Points, in no order, along strands that fork, close into loops and pass close to each other.
Points whose rows are less than 44.4 apart are linked; no others are. Some points are linked to none.
<789>: [ 10  19   1   7  -4   3   3   0   4 -12   5   8   9   3   4  -1   2  15
  41   1  -6 -10  -1 -35 -10]
<289>: [  1  15   1  -7  -9   4  18  -5  17  -2  -4 -13  24   2  12  -8  -8   9
   0  18  10   7 -12  -8  15]
<117>: [ -6 -12  -3   8  -6  -2  10  16  -6  18 -14   8 -15  -3  -9   4  -1   7
 -24  -9  11  25  18  12   2]
<681>: [-26   6  -2  -6 -12  -5   9  22   1   6 -19  -8  14  10  12  11  -7  -7
  -7   1   8  15  -3  -1  24]
<406>: [  1  -8 -11  -4  -1 -15 -24   4 -12 -14   6 -13   3  16   4  14  -4 -26
   5  -4 -26  -5  -2   2   2]
<93>: [  0  14  -9  -2  -3  -2  25 -16  -1  -3   6  -7  12  11   6 -10 -13  10
   4  19   8  13 -19 -19   1]
<410>: [ 15   0  -3   5  -4  -6  -2  10  11   6 -14 -17  -8  -4 -12   2   5  -5
 -14   1  -3  -5   5  13  -1]
<322>: [-12 -11  13  -3  -9  -1   2  -1 -14  -1 -32  -7   5   5 -10  -6   5  -9
 -30  -2 -11 -13  -8  15   9]
<132>: [ 11   2  -8   4  -4 -11   1  15  14   6  -4  -9 -10  -1  -4   3   3  -3
  -5   7 -10   5  15   0  -2]
<752>: [ 11  19 -18  13   4  -9  15 -19  19  12  10   0 -13 -15  -9 -25  13  -3
  -5   5   3   0   1  -8 -23]
<430>: [-12 -27  14  15   1 -13 -26  14 -17  -2 -15   5 -22   5  -5  23   4 -22
  -3 -11  -7   6  25  13   0]
<311>: [ -2  11 -14  -6   1  -6  22  -1 -13 -11   5 -10  13   5  12   0 -26   5
   1  16   5  22 -14 -21   0]
<367>: [ -3 -10  -3 -12   8  17 -13   0  -7   0   5   0  17  -1   2   9  -4  10
  -1 -10   4  -1  -3  16   9]
<94>: [ -9   2   5 -17  -7  16  -6  -3   1  -7 -14 -15  35   4  10   4  -3   4
  -7   1   3  -6 -18  10  23]
<401>: [ 26  16 -19  -9  -2  13  -1   1  22   4  -6 -21  21 -11   9  -4  -3   7
   3  12   3   5  -1  -5   0]
<732>: [ 15  10   8   0  -1  13 -15   8  22  -8   0  -3   1 -10   6   3   9   3
  26   2  -9 -14  16  -5 -10]
<22>: [ 14  14  -2  19   1  -8  -8   5  24  12   6  15 -21 -19   5  -2   8  -1
  23   0   2   0  26 -14 -21]
<71>: [ -9   7  -5  15  12   0  12 -28  -3   8  30  16  -8  16  -7 -16   2  -3
  11  -7  12 -15 -15 -12 -17]
<292>: [ -7  -3  13   9   5 -12 -11  -7  -8   1  12  20 -23   9   0   2   1 -19
  -2  -5 -12 -10   4  10 -11]
<97>: [-19  16   9 -10 -11   1   2  15  18   0   2  -1  14  16  12   5   6  -5
  19   4  -4  -5  -5  -5  20]
<801>: [ 15   3 -27 -13   9  11  -7  14   7   3  17 -12  10  -5  10  17 -12  10
  16   0  10   8   3 -11  -9]
<164>: [ 14  15  -7  -5 -11   3  10  10  21   4 -16 -23  17 -10   7  -4  -7  11
 -11  18   9   7  -5  -5  11]
<491>: [ -3 -11 -17  -8   2  -6  -5   7 -16   2   0  -2   7   1   3  10 -17   2
 -23   3   1  25  -7   2   7]
<101>: [ 17 -14  -1  -1   1  -7  -9  -1   1  -2 -22 -26   1  -8 -11  -3   7  -2
 -25  -3 -11 -14  -3  17  -3]
<38>: [ 18  -1   1  -5  -2   7  11  -4 -11 -20  -1   5  -4 -17  -6 -13  -3  16
  -4   1  -6   4  -4 -16 -10]
<462>: [ -1   8  26   1 -17  -9  15  -6  -6 -21 -11   9  -6   2  -1 -11   7   2
  14   6 -27  -9  -4 -25  -1]
<582>: [-10  -8   8   0 -19  -2  -2  13  -8 -10 -37 -18  16   0  -1   8  -1  -1
 -24  -2 -14   3  -9   5  18]
<614>: [ -2  11  11   9  -4  -2  10 -24  -2 -11  -1   7 -19 -11 -12 -25   9   4
  11   6  -5 -22 -10 -22 -19]
<666>: [ -2  13  14  17   1 -14   6 -29  -8 -10   8  19 -20  -2  -9 -24   8  -9
  14  -2  -8 -23 -12 -23 -25]
<88>: [-19 -17  -1   1  -3 -26 -19   9 -16  -4  -5  -7   4  24   3  11   2 -30
   0  -8 -25   1  -4  12  17]
<808>: [ -5 -13  14   7  -8   6   3  13  -3   5 -24   7 -15 -17 -13   5   5   7
 -11 -13   7   8  23  13   1]
<194>: [  1 -15  15   2  -2  17  -9  17   0  -6 -18   7  -9 -19  -7  11   3  11
  -1 -12   6  -1  24   8  -2]
<44>: [-14   9  13  -5  -5  -4  26 -17   4   2   3   4   0   8  -5 -24   7   0
 -13  10   6  -3 -15  -5   8]
<893>: [ -8  14  -5 -16  -8   3  -1  16  16   0   6 -11  15   8  16  14   0   3
  25   8   1   0  -1 -11  13]
<413>: [-13  11  -4  -2  -6  -5  13   9  14  15  -5 -10  12  16   4   2  -2  -4
 -18   9   8   8  -7  10  18]
<278>: [ 10  -5 -23  -5   6 -12  -9  10  -8   6  10  -9  -4   6  -2  13 -13  -2
 -16   0   0  16   0   4  -1]
<653>: [ -5  -4 -11  -9   2   4   2   2 -17  -8   4  -8  17  -5  12   5 -29  12
  -8   4   7  25 -14 -11   5]
<840>: [ -1   8  27   3  -5   0  11 -10  -1 -20 -10   8 -13  -9  -5 -20   9  10
  16   7 -14 -22  -2 -24  -7]
<536>: [ -9  -8  -1  -4  -1  -8  -4  -3  -8   3 -13  -5   7  15  -2   2   1 -12
 -26  -1  -9  -1 -12  18  15]
<457>: [ -8   6  15 -22 -11  21  -3   0  -4 -19 -12 -10  33   1   7   2   1   9
   9   1  -4  -8 -16  -1  19]
<327>: [  8 -25  12  15   6  -6 -25  15  -8   2 -11  -7 -22  -8 -11  26   5 -10
  -5  -8   3  -3  25  24  -9]
<56>: [ 15  13 -16  13   5 -11   5  -1  21  12  16   9 -16 -12   1 -10   4   2
   9   5   4   8  17 -11 -21]
<151>: [ 12   0   2   6   4   2 -10   2  -1  -6  18  14 -10  -7   2   4  -5   1
  20  -4  -8   2  11 -13 -18]
<420>: [  6   9 -11 -11  -1   6  -4  21  10  -5   9  -5  10  -7  14  14  -1  15
  24   7   2   6   9 -19   3]
<427>: [ -1  -5  -6   2   5  -9  14  -9  -8   7  15  14 -16  -3  -8 -11  -2  -2
 -18  -2   3   9  -2   4  -7]
<733>: [ 24  -9  -8  10  11 -10 -24  12  13  15   2 -24  -6  -1  -1  17   9 -16
  11  -2  -1  -9  26  15 -12]
<505>: [-10  -5   1  -2   8   6  13  -8 -16   2  18  23   3   6   3   2  -4  15
  13  -6  15  12  -2  -7   1]
<34>: [  9  19  11  15   0   1  -2  -9  11  -6  10  17   0  -1   1  -8   8   5
  38  -7  -2 -18   1 -24 -13]
<78>: [-27 -20   6   6   1 -18 -18  13 -18   3 -11   7 -11  21   0  14   2 -27
  -1 -14 -13  12  12  13  13]
<347>: [ 17  12   6  15   4   4 -20  -2  18  -2   2   9 -15 -18  10   0  11  -8
  24   0   0 -21  20  -8 -22]
<85>: [-11   6  -3  -4   0  -8   5   4   4  15   4  -2   1  22   0   1   3 -16
 -14   1   1   2  -7  16  15]
<417>: [ -3  11  10   1 -10  -4   8   2  -4 -15   7   8   2   6   4   0   0   9
  22   4 -12   2  -6 -27   2]
<187>: [  1  20  10  26   1 -12   0 -18   2  -1  12  19 -12   7  -7 -13   4  -5
  27  -7  -3 -15  -2 -29 -20]
<522>: [ 27  11 -21  -5   6   9  -7   3  25  10   3 -16  12  -8   1  -2   7   3
  12   6   3  -4  11   9  -9]
<619>: [ 18 -11  -8  -3   4   3  -4  -9   2   4 -14 -24  12  -4  -8  -4   3   8
 -28   2   2 -17 -17  22   4]
<220>: [-11   1   2   7   5  -1  15 -15 -10  -2  25  23   0  16   1  -3  -2   7
  19  -4   8  -3 -12 -10  -8]
<168>: [-15 -10 -10   6  -1 -17   5  17 -12   9  -8   9 -10   4  -1  10  -8   0
 -22  -6  -2  31   7   2  10]
<646>: [  5  14  -5   2  -5  -2  25 -16  14   3   3  -5  -8  -7  -5 -28  12   3
  -9   9   6   1  -9  -9  -3]
<287>: [-14  -5  -2  -5 -21  -1  -4  19  -3 -11 -25 -14  21  -3   8  13 -11  -2
  -8  -3  -7  15   1  -4  25]
<266>: [-18   6  18  -4   4   1  17 -13   3   7   9  16  -4  11   0 -14   8  -2
  -2  -1   7  -7 -10   7   9]
<144>: [  7 -11   7 -10  -4  21  -5  20   0  -8 -11   1   8 -18  -4  10  -1  22
   5  -6   4   6  12   0   8]
<579>: [ -3  -2 -25  -6  -1 -14  -9   8 -10  -7  11 -15   6  14   8  18 -13 -17
   0   0 -11   8  -6  -3   3]
<364>: [-14  11   5   0   7   1  15 -28   4  12  25  14  -6  13  -3 -21   8 -12
   2  -4  10 -16 -20   7  -7]
<216>: [  3  -1 -12  -3   8   9  17  -2  -4   6  16   6   6  -4   9   4  -7  28
   9   8  26  19  -2 -10   0]
<506>: [ 28   3 -24   7  13  -4 -20   3  17  13   4 -20   3  -3   1   8  11  -9
  14   4  -4  -5  18  15 -13]
<150>: [ 11  -1  -6  -1  -2   2  18 -14 -23 -14   6   2   0  -7  -6 -11 -16   9
 -19   6  -3  16 -12 -15  -4]
<129>: [ -3 -14  -6  -3  14  12   6 -15   1  13   5   2 -12 -15 -18 -15   3   8
 -25  -5  22  -5  -7  23  -7]
<785>: [ -4 -13  23  -4   6  14 -28  -9  -8  -3   1  10  -9   0   1   9   6 -12
   9  -2   3 -31   8  22  -6]
<809>: [-20   6  18 -10  -3   7   3   0   4   1   6  12   8  17  10  -2   7  -5
  16  -1  -4  -9  -6   1  14]
<729>: [ 23 -14   2  15   8  -6 -28  10   5   4   1  -5 -22 -11  -5  17   8 -10
   2   1  -1  -4  28  13 -16]
<608>: [-23 -19  16  -2   3  -2  -5  -7 -26  -5 -12  18  -9  14  -8  -8   0 -19
 -18 -10 -20   2   1  10   9]
<76>: [  0  -1 -11 -11   3  16  -3   4   9   7  -5 -15  23  -2  10  12 -11  16
  -5   0  16   2 -10  13  13]
<348>: [ 12   5 -18  -9   9  21   3   2   4   6  21  -2  16  -2   9   6 -11  16
  19   1  16   1  -8  -2  -5]
<613>: [  1 -14  13 -11  10  24 -20  -1   1  -4  -5  -1   6  -6  -6  11   3   7
  10 -11   6 -20   7  25   2]
<4>: [-18 -10  25   3   9   2 -19  -9 -17   0   6  28 -15   7   2   7   3 -19
   5  -9  -1 -11   9  16  -3]
<229>: [  1 -10  -4  -2   0   1  18 -15 -28  -3   2  11  -6  -8  -8 -15  -5   7
 -30   0   6  19 -11  -4  -1]
<338>: [  5 -12 -14  -7   8  10   5 -15  -2   9  -7 -13   7 -15  -9 -12   1  12
 -38  -2  14 -11 -18  22   2]
<290>: [-22  -8  15   6   3 -18   1  -8 -14   4   2  22 -21  20  -2  -5   0 -29
 -18  -6 -15   5   0  11   3]
<120>: [ 14   3   0  -7  -3  14  -4  22  16  -8  -3  -6   7 -14   4   6   1  18
  15   3   1   1  13  -5   4]
<313>: [ -7  -8  -6   0  11  -1  16 -12   2  16  13   9 -19 -10 -15 -16   2   4
 -27  -5  21  11   0  17  -6]

A piece is two or more points that can be reached from each other along the links. Count, over all rows, the pieces, the separate loops (a circle has one, a figure eight two, a Y none), the forks (points with three links) and the tips (points with one).
pieces: 5
loops: 5
forks: 4
tips: 4

A fork is a point with three links, a tip a point with one. Leave the first point through the second and follow the links. Name the first fork or tip that comes.
<579>, <406>: <491>
<427>, <313>: <132>
<608>, <290>: <457>
<94>, <76>: <608>
<410>, <101>: <38>
<347>, <22>: <266>
<266>, <44>: <120>

Name the points in between on the shortest way along the links from the first point to the second, in order.
<78>, <752>: <88> <406> <579> <278> <491> <168> <117> <808> <194> <144> <120> <732> <347> <22> <56>
<289>, <216>: <93> <311> <653> <491> <168> <117> <808> <194> <144> <120> <420> <801> <348>
<427>, <410>: <313> <129> <338> <619> <101>
<292>, <94>: <4> <785> <613> <367> <76>
